A landscape with many valleys, sampled at points; each row gives a point and its height.
A ball rolls from a point to the lowest of its 2 nearest points, and stops where none of them is lower. Distance is the straight distance between rows; heights are no part of it.
<34> (h 26.6): [  2 -16  25  -4   9   1 -21  -3 -16 -22 -12   5   0  11   6 -17   8 -20
   2  -2 -21  -2 -16  14  -4 -11  -5 -21  -4 -16  -9  12  19  17   3   8
  -2   1 -26  14   7  12  -9  12  -9  18   2  -2   6  13  18   2  -1  29
 -21  -1 -15  15   1   9   0  -1  -4  -4]
<73> (h 31.8): [  4  -3  19  -9  13  -6  -9  -6  -7   4  14  -2  -6   2  12   8   1   1
   0 -18 -13   7  -4  -5   0   5 -21   0  -4 -16   2  -9  15  12   3  13
  -6   6  14  17  10  35  -3  11   5 -12  -4   7   3 -29  11  13   7   0
 -14   4  10 -11   6  17 -13   0  -1  -2]
<153> (h 53.3): [  9   1  -4 -19  19  -6  -5   1  -7 -27 -17  24  -8   7 -11 -23  13   0
  -1  20   1  -1   3  13  -9 -18  10  -1  10 -21  12   7   5   9  -2 -13
  11  -1   1   1   5 -12  -9  -4   9   0  -2 -19   6  22  -7 -19   3   0
 -14   3 -15   7   5   9  19 -10  11 -13]
<160> (h 47.8): [  6 -22 -21  10 -13   2 -13  18   1  -3 -11 -10 -14  -3   0  20  -6  18
   4 -27   2  -5 -17  -1  23  10  -2   5  32  19   2  -7 -23 -10   8  -9
   2  -7 -12 -21 -17  -2  -3  13  24   4   2   1  25  -6  -2  -8  11  -6
   9   7  17  -5  -5  -7  -9   1   0 -10]
<220> (h 61.4): [ -1  -5  -4  -1   4  12 -18  -5  -7  -8 -11   3  19   1  -3  -1   2 -10
  -4  -2  -8  -7 -31 -11   0  -1   6 -31  -2  13  -1   0  17  -4  22  -5
 -11   3 -28  11  -1  -2  -6  13   5  17  25 -12   6  10  -9   6   4  -6
   9   1 -21   6  -3 -17   0  17  -5 -20]
<129> (h 78.6): [-10  24 -22 -12  24  -1   6  -5  15  -8  -1  12  38 -14 -24   5  -2   8
  -5   7   5   0   7 -25   0  -7  22 -16  -4   4  10  -8  26  -5  18  -6
 -13   7  -3   7   7  -6  -7  -2  15  -6  23 -17  -8  -1 -37  -5 -10 -41
  20  -5   0 -13   7 -19  13  21  10 -30]
<831> (h 54.9): [  6  -1 -43 -19   1 -12  14   4 -22   5 -10   8   2   3   2 -12  12  14
  32  -4  -7  23  12  -9   7   1  -7  18  30  -3  13  -7  -8  10  12   8
  11  -7  13 -13   2  13 -19  -6  18  -5 -24 -13  23 -22 -17   4  34 -19
  -1   7   1  17   9   2  35 -16  25  11]
<787> (h 64.0): [  7  -3  -9  -2   2   8 -13   0 -17  -5 -23   8   2   7   3  -4  10  -9
   4   5 -10  -6 -39  -8   2   2   5 -16   8  15   0   4   2   1  19  -3
   7  -5 -23   6  -3  -6 -10   2   8  16   7 -17  13  14  -9   1  24   2
   4   1 -31  18  -1 -15   8   4  -2  -5]
<377> (h 49.3): [-14 -13   6  25 -26  13  -1   8  -1  10   0 -20   9  -3   1   2  -1 -21
   0   4   0  -9  -2   8  -4   7   0 -12 -14  25 -22   0 -12 -10  -1  -1
 -13   3 -23  -3  -7 -13  17   5 -19  23  -2   8  -7  22  18   6 -12  26
  17  -8  -8  14 -13  -9  -7  -3 -11  18]
<270> (h 47.4): [  5  25  29 -21  24 -15  16 -15   6  -6   0  20 -13   6   2 -22   0  -3
  -7  25   2   5  25   8 -25  -9  -4  10 -17 -30   2   5   5  11 -18   7
  13   5  30  18  18  -3   2 -18 -10 -16  -9  -2 -18   4  -2  -4  -6   6
 -24  -6  -8  -5   6  13   6 -11   4  10]
<628> (h 46.3): [-22 -10  -1  26 -26  -1   5  11  -2  26 -12 -21  -1 -12   5  24  -7  -3
   5 -13   9  -3   4  -2   8  35 -14  13  -6  29 -22 -11 -41  -5   4   8
   5   3 -11  -3   1   4  23 -10   0   9 -14   4   4 -13   5   5   0   0
  31 -14   7   0 -11 -13  -8 -18 -12  26]
<460> (h 68.8): [ -4  -2 -10   9  -6 -10  -4  -2 -34  22 -18  -4   2   3  19   8  10 -13
  23  -4 -16  12 -24 -12   5  24 -17   0   1  16 -12   2 -14   8  17  14
  10  -6  -7   4   8  21  -2  -7  -1  12 -15  -8  22 -19  -7  14  34   1
  13   3 -21  18   3 -16   6 -12   0  19]
<632> (h 73.9): [ -9 -24 -24  14 -18   2   5  16   6 -18   5  -6  12  -6 -11   4  -1   7
  13  -9   8   4  31   5  10 -20  14   6  18  -7  -4  -7 -11  -3  -7 -12
  -6  -2  -7 -29 -13 -16  15   7  -3  -1  -4   4   7  10  10 -14 -24  -1
   2   0  31  -2  10   8   9  -7   3 -11]
<189> (h 72.9): [ -3  29  30 -23  36 -18   5 -13  11   0   5  13   5  -1  -6   0  -7   3
 -20   8   2  -5   3  -4 -10   7   1  -8 -22 -15   6  -7  20  10   1  13
  -3  12  25  29  18  22  -3 -10   3 -15  15  -3 -21 -13  -4  -3  -3 -17
  -3  -4  -4 -24   6  -4  -5  12   3   1]
<615> (h 34.6): [ 20  -3 -25  -7 -15  22  -1  11  10  -3  20  12  -8   6  -3 -15   4  19
   0   7   0   5   4   4  22 -25   3  -3  23   6  28  16   7 -22 -16 -18
 -13  -4  11 -28 -29 -29 -12  13  18  -3   1   7   5  11  -9  -4   6  -5
 -12  21   9  10 -13   0   1  16  -3 -20]
<659> (h 6.3): [  9  -1  24   7 -24  14  10  -5  24  16  18 -13 -37   2  16 -10  -6   2
 -12   9   9  -5  11  20  -1  -1 -10  20  -6   7   9  17 -11 -17 -33   1
   0  -5  15 -15 -14 -17  10  -3 -10   4  -8  29 -16  12  22   7  -4  23
 -13   9   2   3 -17   7 -24   1 -14  19]
<179> (h 58.4): [ -6  -2  -6  13  -2   9 -14   1   5  -8 -11  -6  15  -3 -15  14  -8  -1
 -18 -12   9 -21 -31  -4  -2  11  12 -22   0  24 -10 -11   2 -16  23 -10
  -5   7 -32  11  -8  -8   3  12   3  16  26  -9  -3  11 -11  -2  -2  -6
  20  -4  -9  -3 -14 -17 -11  18  -1 -15]
<294> (h 44.6): [ -9 -14  21  18 -31  16  -3  -2   3  20  10 -23  -8   1  21  -5   0 -19
   3  -3  -8  -1  -2  14  -4   7 -21  -5 -18  17 -11  12  -6  -9 -17   4
 -18  -2 -13  -4  -7  -3  11   9 -13  18  -7  23  -6  12  27  20  -3  31
   2   0  -1  15 -16   0 -23   2 -18  18]
<803> (h 55.8): [  2  -7 -12  -8  17  -8  -3   7   4 -42 -12  19   4   2 -23 -10   7   8
   0   6  10 -11  17  19  -5 -18  26   1  14 -25   0  -2   4  10   1 -17
   7   0  -2  -8   4  -8   1   5  10  -4   5 -16   2  22  -1 -27 -22  -5
  -6  -2   5  -2  13  14  17  -4  13 -27]
<131> (h 44.0): [  8 -15 -18  -4  -5   1  -6  13  -3   2   2  -3 -16  -1   7  11  -1  19
   8 -19  -3   5  -2  -2  21   3  -9  11  29   3  10  -4 -15  -2  -1  -2
  -1  -6   4 -19 -12   8  -9   8  22  -9  -8   4  19 -18  -2   0  14  -8
  -3  13  21  -3   2   7  -1  -2   2  -6]
<834> (h 50.3): [ 15  14 -31 -23   5   0  13   2 -12  19   8  11   5   7   2  -5   6  18
  17   0 -10  26  12 -18  11   3 -12  11  17  -5  22  -8   4  -1   5   9
  -1  -2  24  -2  -1  14 -25   2  16 -14 -15  -5   9 -34 -25  15  34 -29
  -7  14   2  11   6   6  17  -4  11   4]
<613> (h 78.0): [ -2  29 -11 -10  24   0   2  -7  22  -8  -3  19  13 -10 -25   4  -7  13
 -26  17  21 -18   0  -5  -3   0  31  -6  -2   6  10   2  13 -10  10 -17
  -1   2  -1   7   1 -19  -9  -6  13  -6  28 -18 -17  11 -37 -16 -14 -34
  14  -9  -5 -14   2 -17   3  25   5 -20]
<771> (h 35.1): [  9  13  31   0  -3  10   4 -10  14  -4  -4   1 -25   4  -6 -11  -8 -10
 -22  27  12 -17  -6  19 -18  -5  11   0 -18  12  -1  13  -2  -7 -14  -5
  13   7   4   4   0 -29   4  -2 -20  14   4   2 -18  31   6  -9 -10  22
  -6  -6 -20   2 -14   4  -5  -2  -6  12]
<711> (h 76.3): [-13  19 -18  -4  12  -5   5  -7  -4   4 -12   1  46 -12 -17  13  -3  -2
   1  -4   1   6  -3 -33   0   8  10 -18  -7  11  -1 -15  22  -3  28   0
  -9  12 -12  16   9   0   0  -4   3  -2  21 -18   0 -12 -30   6   4 -34
  24 -11  -6 -10   6 -27  10  17   8 -17]
<531> (h 50.7): [ 12  14  10 -21  18  -7   5  -4  -7  -9  -6  19 -20   4   4 -21   8   3
  -4  25   2   3   7   8 -16  -8  -3  12   0 -18  14  12  -5   6 -11  -2
  21  -6  17   6   7 -13 -10 -16   4  -6 -11 -11  -3  11  -9  -9   7   4
 -20   4 -19   6   3  11  15  -9   7   5]
<617> (h 39.9): [ 16 -16 -24  -9 -11  10  -4  12  -1  -3   8   8 -12   5   7 -11   8  14
  15  -6  -5  13   3   1  17 -13  -9   5  29  -8  23   8  -4  -8 -12 -11
  -7  -7   6 -23 -18  -5 -17   9  20  -7 -10   7  18  -6  -3  -3  17  -3
 -15  20  14  10  -1  10   6  -2   4 -13]
<301> (h 76.5): [  1  28   5 -10  18   3  -2  -6  33  -8  10  15   4  -5 -20   3 -13  15
 -32  14  26 -23  -3   8  -5  -2  23  -5 -11  -1   6   3  15 -12  -3 -13
  -1   3   9   5  -2 -11 -11  -1   2  -8  25  -3 -18  10 -18 -17 -23 -25
   3  -2   7 -20  -2 -12 -11  26  -2 -19]
<167> (h 71.1): [ -8   8 -27  10   1 -12  13   8 -14   9 -18   2  17  -9  -9  13  -2   1
  11  -3   8   4   5 -19   3  15  12   7   4  17  -6 -15 -18   3  24  -1
  12   2  -4   2   7  -2   9 -19   0  -1  -7 -21   5  -8 -22   0   5 -17
  24 -15  -6  -6   8 -14  17 -11   8  11]
<44> (h 22.2): [ 12 -18  20 -10  13  -5 -23  -1 -14 -26 -18   8 -20  11   4  -8   6  -4
  -5  -6 -13  -9 -23  19  -4  -1  -6  -6   4 -17  -3   3   3  16   3   3
  10  -7 -14   7   5  16  -7  11   6  12   3  -8  10   8  17 -11   5  18
 -18   5 -14   7   4  15  -4  -6  -2  -4]
<453> (h 67.8): [  9 -20   1   9 -14   4 -19   9 -17  -6 -17  -6 -30   3  12  -4   7 -11
   6  -3 -11 -10 -30  16   3   5  -8   2   8  17   2  13 -23   1  -2  -1
  13 -15 -15 -10 -12  -6  -5  -2   5  23 -10  -4  18  14  12  -4  22  27
   0  10 -20  19  -7  -4  -2 -12  -3   8]
<492> (h 31.5): [  4  -2  38  -4   2   7 -13 -18  -5   0   2  -3  -4  13  20 -15   1 -24
  -5   3 -16   0 -13  11 -14  -3 -10 -15 -24 -11  -5  13  21  10  -8  10
  -8   0  -8  18   9  14  -4  10 -20  14   2  14 -10   7  24  13  -6  32
 -17  -1 -12   8  -5   9 -12   5  -7  10]
<208> (h 55.9): [ -1   3  15  10  -5 -11  15   2 -11  24  -9  -6 -24  -6  20   6   3  -9
   9   5  -1   8  10   6 -14  31 -11  22  -6   4  -3   9 -33   8 -13  15
  23 -14   9  -3   9   7   9 -30  -5   4 -27   1  -2 -10   5   4   7  19
   5  -4 -18   9   3  -2   1 -30   1  40]
<858> (h 31.4): [  4  18   4 -15  15  -4   8  -4  16  -6  29   9   0  -3  -2  -5  -2  10
  -2   1   4   6  30  -1   2 -14  -6  14   1 -28   6  -3  11   5 -16   2
  -4   5  35   1   5  15  -1   3   1 -30  -7  12 -11 -20   4   2 -14 -16
 -14   6  24 -13   7  20  -3   3   7  -7]
<113> (h 68.2): [-12   8 -23  14   0 -11  16  11   2  14 -11   0   1 -16 -15  18  -9  12
  -2  -3  20  -2  20  -9   5  16  19  22   7  21  -6 -13 -31  -4  15  -7
  16  -5   2  -6   0 -15  12 -18   2 -10  -7 -17  -2  -5 -20 -12  -5 -21
  27 -16   5 -15   7 -10   9 -11   9  21]
<755> (h 28.5): [  0 -13 -24   9 -28  21  -7   8  -6  13   6 -10  13  -1   3  -1   4  -3
   6  -2  -4   6 -15 -11  14  -9  -1 -18  10  27   3   8  -3 -23   5 -10
 -22   1 -19 -12 -16 -20  -4  11   3  12   6   1  10   5  -5  11  14   0
   8   6   1  15 -10 -15   2   8 -11  -9]
<442> (h 76.4): [ -1 -36 -20   3   0  -6 -14   7 -19 -32 -19   2   2   7  -4   0  12   3
  21 -18 -10   3  -6   7   5 -17   5  -4  29 -10  -3   1   1  15  10 -10
   4  -3 -21 -13   0   7  -8  13  13   7  -7 -10  26   1  11 -13   4   8
  -5   1  12  12  11   9  19 -14  10 -17]
<461> (h 33.4): [-10 -20 -13  15 -32  16  -6   9  -7  22   6 -20  12  -4  10  13   0  -5
  13 -18  -7  13  -3 -14  17   6 -21  -3   7  21  -5   2 -12 -13   3   4
 -22   6 -10 -13 -13   4   0  10   0   3  -3  15  12 -16   5  18  11   0
  11   3  18   9  -7 -11 -10   3 -13   3]
<681> (h 20.0): [  7   7 -17  -1 -13  24  -8   3   8  13  13  -3   7  -2  -2   4  -1   5
  -5  -1   5  -5 -18 -11   9  -7   0 -12   2  24  11   4   6 -23   3 -11
 -18   3  -6  -6 -17 -20  -5  10   8   1  14   4  -1   4 -16  10   8 -15
   7   6   0   2 -13 -17  -7  20  -7 -15]
<566> (h 40.6): [ 10  11  18 -23  14  -2  -3 -18 -14   9   8  14  -1  11  17 -23  11  -9
   7  10 -27  19   6  -3  -8  -5 -20  -4 -11 -31   9  11  22   9 -11  16
 -10   1  22  18  17  18 -12   1  -2  -7  -8   6  -4 -13   0  16  19   8
 -28   6 -15  16   3  11   4  -3   3   4]
<59> (h 45.3): [ 11  13 -10 -28  19  -4   5  -9  -9   6   8  19   8   6   2 -16  12   9
   7   8 -14  19   9 -11   0  -9  -8   2   2 -21  18   0  21   4  -2   6
  -7   4  23  11   9   9 -18   3  12 -14  -8  -7   3 -15 -17  11  21 -17
 -13   6  -5  11   5   6  15   3   9  -8]
<837> (h 69.4): [  2 -37   6  14 -15  -1 -22  12 -12 -13 -11 -11 -31   1  10   2   6  -5
   7 -21  -8  -9 -20  23  10   7  -8   6  18   4  -7   4 -27   5  -9   1
  10 -14 -15 -14 -13   7   1   4   6  18  -8   6  21  11  27 -10   9  32
  -6   8   2  10  -5   7 -12 -14  -6   7]
<608> (h 74.5): [ -1  21  18 -12  29 -10   2  -9  18  -5   4  12  -4  -5 -13   8  -8  12
 -25   1  12 -14   3   2  -7   3   8   2 -10 -12   4  -7  10   5   3   3
   5   7  13  15   9  14  -4  -5   8 -17  19  -5 -13 -11  -8 -10 -14 -19
   0  -2   7 -23   6   1 -10  16   5  -9]
<26> (h 59.7): [-11  -3  -3   8  13 -14  -1   6   8 -23   0  -6  13  -7 -22  19  -7   9
  -3 -18  11  -9  13  -1   1  -2  17   1   9  -8 -13 -19   3  11  18  -4
   4   6  -4  -2   9  10  14   8   5  -9   9  -4  -1  -7   0 -11 -28 -13
  11  -5  22 -21  15   8   1  -1   8 -22]
<31> (h 68.4): [ -5  25   4 -10  15  -9  11 -15 -20  25  -8   5  26   1   7   2   3 -11
   9  10 -17  18  -4 -24  -4  12  -5 -11 -19  -4   0  -9  18   9  17  19
  -1   7  15  27  19  17   0 -17  -5  -5   1 -12  -7 -17 -19  21  21  -9
   3  -7 -25   3   9 -14   9   4   3  13]
<631> (h 51.3): [-11  -2   0  15 -14 -10  12   5  -9  33 -12 -11 -17 -13  14  16  -3   1
   7  -9   8   0  -1   0   0  37 -15  22  -5  21  -7  -2 -41  -3   0  13
  17  -7  -2   0   4   7  11 -23   2   4 -19   2   4 -15   2   5  14   2
  24  -7  -7   2  -7 -11  -7 -19  -4  35]
<252> (h 78.5): [-10  28  -6   2   7   6   9  -5  39   4  23  -4  26 -11 -21   9 -19   8
 -23   7  25 -12   8  -7  -5  -4  19  -4 -20   1  -3  -4  15 -12  -5  -8
  -9   5   8   0   0 -13   0   1 -14 -16  20  10 -28   1  -9  -6 -31 -22
  18  -4  15 -24  -2 -12  -6  21  -5  -7]
<578> (h 52.0): [ -1 -16 -28  15  -6   2  -6  14   4 -17  -9  -3   2  -5 -19  18  -6  14
  -5 -16  13 -12  -5   3  11  -1  20  -1  24  16  -3  -8 -11 -13  14 -18
   1  -3 -18 -18 -12 -17   4  10  18   4  13  -9  13   9 -11 -15 -10 -13
  17  -1  15 -11  -2  -4   2   7   5 -22]
<192> (h 40.3): [-16 -15  -7  19 -26  -2   3  11  -3  18   2 -21   7  -7   2  23  -6   0
  11 -22   6   9  13 -11  12  14 -14  14   5  16 -15 -11 -23   1   2   8
  -6   4  -2  -7  -4   9  17  -2   0   0 -11  10   7 -18   7   7  -5  -4
  15  -3  24  -9   4  -3  -6 -10  -5   9]
<739> (h 72.2): [ -5 -28   3  19 -20  -1   5  11   7 -11   9 -14  -8   1   4   3  -1   4
  10 -15   5  -1  27  15  10 -11  -2  19  13 -12  -7  -5 -18   5 -18  -3
   2  -5  -2 -25 -11   1  16   1  -7  -3 -10  17   2   5  28 -11 -20  15
  -8  -1  26  -4   6  19  -6 -11  -6   2]
<625> (h 25.8): [ 10  13  20  -6   9   2  10  -4  21  12  33   2 -19   2  10  -1  -7  11
  -8  -1   4   2  16   1   0  -1 -14  16  -7 -21   7  -2   0  -3 -21   7
   0   0  32   1   0  17   1   0  -3 -29  -6  21 -16 -22   8   5  -7  -5
 -15   5  19 -18  -1  19 -16   6  -4   7]
<569> (h 81.7): [-10  -3  -4  16 -19   8   9   7  31   1  29 -19   9  -7  -6  10 -11   2
 -10  -5  16 -10  21   8   4 -13   8   4  -9  -3 -10  -4  -2 -11 -15  -3
  -9   0   0 -19 -12 -13  14  10 -18  -7   9  20 -11  11  14  -5 -32  -1
   7   4  29 -16  -7   3 -13  12  -7 -10]
<348> (h 80.3): [ -9   5 -13  12 -10   8   4   4  27   0  27 -13  25 -10 -13  14 -12   3
  -6  -4  13  -6  13  -7   3 -12  10  -4  -8   4  -6  -5  10 -11  -6  -7
 -17   2   0  -8  -7 -10   6   9 -14 -12  12  14 -10   0   0  -2 -26 -13
  15   2  24 -17   1  -7  -6  14  -3 -17]
<320> (h 16.8): [ 10  11  16  -1 -11   7  13  -7  19  20  22  -1 -25   1  14  -5  -6   6
  -7  11   7   4  13   6  -5   0  -9  20  -9  -1  11  11 -11 -12 -26   0
   0  -6  22  -5 -10  -8   3  -7  -6 -12  -8  18 -15  -5   6   3   0   7
 -13   6   7  -5  -6   9 -15  -2  -9  18]
<435> (h 74.0): [ -9  16 -15   7   6  -2   4  -2  -8  13 -13  -2  23  -8  -6  19  -4   1
  -3  -6   4  -1 -14 -26  -1  17   5  -6  -5  23  -4 -17   0  -5  26   0
   2   9 -10  12   6   1   6  -7   4  -5  13 -18   0 -13 -26   8   7 -24
  27 -12  -6 -10  -1 -20   2  10   4   3]
<573> (h 55.4): [ -9 -10 -21  25  -9   8 -12  11   8 -11 -12 -10   9  -8 -23  22 -10   7
 -15 -13  13 -23 -18  -4   5  11  19 -12  10  29 -15 -15 -12 -21  23 -17
  -1   4 -31  -6 -16 -21   7  11   6  10  24 -11   6  12 -13  -6  -9 -12
  27 -11   5  -5 -16 -17 -11  12   2 -17]
<474> (h 71.0): [ -2 -33  18  15 -17  -3  -7  10   3 -10   5 -12 -23   1  12   6  -2  -1
   5 -23  -2  -6   5  19   6   1 -13  13   9 -12  -8  -3 -15   9 -17   2
   4  -9  -5 -16  -8  13  11   5  -4   3  -8  16   8   1  31  -8 -12  25
 -12   5  20  -2   1  20 -17  -9  -8   6]
<835> (h 54.3): [  0   9  26   4   6 -17  14  -7 -17  19  -9  -4 -12   0  22  -2   7 -18
  12  12  -9  17   6   4 -18  20 -10   9 -16  -7 -10   7  -9  16  -5  14
  17  -8  10  10  17  11   7 -21 -12   2 -24   2  -9 -10   8  10   5  22
  -5  -8 -22   8   6   5   1 -26   2  35]
<775> (h 60.7): [ -6  -5 -32  -1   1  -2   4   3 -27  -7 -21   8  23   2  -2  -8  14 -10
  29   8 -11  19  -2 -17   0  -7   6  -7  11  -1  -2   2   1   9  18  -6
   4  -1 -12  -4   6  -1  -9  -8   0   9 -10 -19  17   7 -11   2  18  -4
   7  -4 -15  19  14 -10  34 -13  10   1]
<284> (h 63.1): [ -8   1 -21  -8  10   0   3  -6 -20  -4 -17   7  38   2  -5 -11  15 -13
  17  11 -14  17  -2 -23   1 -11   5 -21  -1  -5  -1  -2  22  10  21   3
  -8   7 -11  12  11   0  -4  -4   1   4   3 -20   7   4 -11   7  11  -9
   3  -5 -18  15  14 -12  28   1   7 -12]
<14> (h 66.2): [ 10 -12   0   5  -6   8 -21   8 -15 -12 -23   1 -21   6   3 -11  10 -16
  -3   6 -10 -17 -46   9   8   1   2 -11  11  26   0  14  -9  -7   7  -8
  11 -10 -22  -1 -12 -13  -8   8   4  28   0 -13  14  25   7  -5  23  24
   5   8 -32  23  -9  -7   0  -2  -5   1]
<651> (h 23.3): [  4   1  35   4  -4   6   0  -7  30 -11  18 -15 -18   8   0  -5 -19   2
 -27   4  10 -25  -6  30 -10  -6   6  -1 -18  -7  -8   3  10  -4 -24   4
  -3   4  -4   1  -6   0   9  14 -23   7  12  25 -16  20  24  -4 -26  20
 -14  -1   8 -12 -17   8 -25  11 -12   4]
<219> (h 28.4): [ 15  12 -20  -7 -15  28  -7   4  21   5  23   3   1   0  -5 -11   0  14
 -15  11  11  -7 -12   1  16 -22   7 -13   6  20  22  15  16 -31 -10 -24
 -19   2   4 -19 -21 -35  -9  14  11   2  17   6  -7  16 -15   2   0 -12
  -3  15   3   0 -18 -11  -6  25  -6 -26]
<574> (h 44.2): [  3   5  16 -11   5  -6  14 -10   6  -9  11  13   1   9   5 -28   4 -10
   7  22   3  14  39  12 -20 -19  -3   9 -19 -32   2   9  10   9 -25  -1
  -1  -1  20   4  11 -10   8  -8 -22 -10 -15   9 -17  12  15  -3 -21  14
 -25  -4   0   3   3  20   9 -13   5  10]
<385> (h 16.6): [ 14  -2  26   6 -20  12   2  -5  27  -1  23 -15 -30   7   6  -7 -12   5
 -23   3   7 -21  -9  24   0 -13  -3   3 -11   4   7  12   1 -16 -28  -8
  -3   0   6 -11 -18 -12   5  12 -12   8   7  25 -12  23  26   0 -14  18
 -17  12   7  -6 -21  10 -29  14 -12   1]
<633> (h 40.0): [  7   5  12  -5  -4   8  10  -5  12  -7   3   3  -2   6  -5 -18  -2 -12
  -8  27  11   0  19  14 -18 -15   9   6 -18  -9   3  14   4   0 -17  -5
   4   3  10  -1   2 -27   6  -9 -24   2  -3   3 -16  28   5  -8 -19  19
 -12  -4 -11   5  -3   5   9  -6  -2   5]
<175> (h 57.5): [ -5  -3  -5  -8  22 -14  -7   3   5 -36  -5  12   2  -1 -20   1   3  13
  -3  -8   8  -9  10   9   0 -13  12   1  16 -21  -3  -9  10  13   7  -7
   3   5  -1  -5   7   8   0  10  17  -8  11 -10   8   1  -1 -18 -19 -14
  -2  -1  14 -11  12  13   6   2  10 -31]
<763> (h 65.3): [-13  15  -4  15   7 -17  21   7  10   7   3  -1  -4 -14 -19  20 -12  17
 -11  -5  24  -6  25  -3   1  14  17  24   2   6 -12 -16 -23   4   6  -3
  18  -5   8   1   7  -2  15 -17  -2 -23  -5  -7 -14 -13  -7 -14 -22 -19
  21 -17  20 -26  10   4  -3  -8   6  15]
<475> (h 57.9): [  3  -4 -37 -13   8 -12   5   2 -26  -2 -22   7   5   4   1  -2  12   9
  25  -1 -10  13  -8 -12   5  -1   2   5  25  -1   7  -2  -3  11  18   6
  14  -6  -5  -5   7   9 -16  -8  17  -1 -14 -19  26  -8 -17  -1  28 -13
   4   3 -13  12  10  -6  31 -14  17   1]
<529> (h 62.8): [-11   4   9  16   5 -17  12   5  10   1   8 -12  -1 -10 -14  25 -11  14
  -5 -18  16  -6  18  -4   2  11   7  19   0   1 -14 -21 -12   9   8   5
  10   4   8   3   7  15  19  -2  -6 -18  -3   4  -7 -24   7  -5 -24 -12
  16 -11  26 -29  13  10  -5  -7   3   7]
<45> (h 36.7): [  4 -17   8   0 -11   8 -13  -4 -14  12  17  -4   0   6  21  -2   9  -6
  13 -14 -23  20  -2  -8   6  -4 -28  -1   2 -13   4   6  13   4  -6  10
 -18   1   6   2   1  23 -11   7  -3  -3  -9  18   7 -25  11  23  12  11
 -19   9  15  10   3  15  -8  -5  -7   2]
<393> (h 66.4): [  2   1 -14   2  -5   3 -10  -2 -26  18 -18   0  -1   2  13   4   9 -10
  12   3 -15   4 -35 -14   4  14  -6  -8   5  22  -3   3 -10  -2  15   5
  10  -6 -15   4  -2   3 -10  -3   5  11  -5 -12  20  -1 -11  13  36   0
  11   4 -23  20  -4 -17   3  -1  -5   6]
<58> (h 26.7): [ 10 -18  22 -10  15 -10 -21   2  -8 -24   1   5 -19  11   8   3   4   5
  -2 -19 -10 -10 -15  13   2   0 -17  -1   9 -23  -2  -3  10  19   3   9
   1  -1  -5   7   7  29  -5  16  12  -4   3   5  11 -10  20  -7   2  10
 -25   6  10  -7   5  21 -11  -2   0 -16]
<21> (h 71.2): [ -7  31  24 -23  30 -16   7 -17  -3  10  -2   8  17   2   0   0  -3  -5
  -7  10  -9   3  -2 -19  -9  11  -3 -15 -29 -13   6 -10  27   9  10  19
  -6  13  21  33  16  23  -3 -15  -4  -8  14  -9 -16 -14 -12   9   9 -13
   1  -8 -18 -12   6 -12   0  12   7   4]
<334> (h 66.0): [-15  17  -8  -4   9  -7  13 -10 -23  14  -8   6  45  -1   3  -5   8 -20
  19  12 -17  23   9 -32  -5   0   0 -18 -17  -3  -6  -7  24  13  19  13
 -10   6   8  19  21   8   5 -12 -13   2  -3 -12  -5 -12 -13  17  14  -7
   4 -10 -17   9  13 -15  20  -2   4   5]
<525> (h 36.6): [  4  12  21 -10   2   7  -1 -18 -11  18   7   3   4   8  21 -17   9 -23
   5  14 -17  15   0  -6 -12  -2 -14 -11 -23 -13   2  14  21   3  -8  13
 -11  -2   9  17  13   5  -6  -3 -15   2  -5  10 -11  -3   6  19   9  16
 -16   2 -14  15  -4   2  -1   2  -4  14]
<47> (h 51.2): [  3  23  34  -9  19 -18  17 -12  -7  11 -12   4 -13   2  11  -6  -3 -14
  -2  18  -3   9   6   4 -25  15   2   3 -25 -13  -5   4  -1  12  -7  11
  23   1  18  21  23   4   5 -22 -13  -6 -14  -4 -18   1   1   0   2  18
 -11 -11 -29  -2   4   5   4 -18   8  29]
<429> (h 40.4): [ -1 -18  15   7 -23  15  -6  -3  -1  17  18 -12  -6   4  26  -7   4 -10
  11  -7 -16  12   8   5   5  -4 -30   2  -8  -6   2  12   5  -4 -21   9
 -21  -3   2  -5  -9   6  -1   6 -11   5  -9  27  -2  -8  25  21  -1  26
 -16   5  13  11  -4  12 -17  -2 -16  10]
<705> (h 75.4): [ -3 -36 -16  10 -12   0 -12  13 -10 -28  -6  -2   5   5  -8   0   7  -2
  16 -13  -5   3   5   9   8 -18   8  -7  21  -6  -6  -1  -3   4   3 -10
  -6  -2 -21 -17 -13  -7   2  10   1  11   0  -3  15  13  14 -13 -10  14
  -4  -1  14   7   5  11   9 -10   1 -14]
<292> (h 29.2): [  4  13  38  -5   8   0   5 -11  28 -12   6  -2 -19   6 -11  -6 -22   2
 -36  21  19 -25  -4  29 -19  -5  17  -3 -25  -5  -6   2   9   3 -15   1
  12   9   0  14   3  -8   4   2 -23  11  17  10 -24  26  13 -16 -27  13
  -8  -7  -6 -17 -16   7 -17  10  -8   6]

Where does a ball stop that starts at each point below?
<220> | <681>
<189> | <44>
<711> | <659>
<831> | <44>
<429> | <44>
<208> | <681>
<160> | <681>
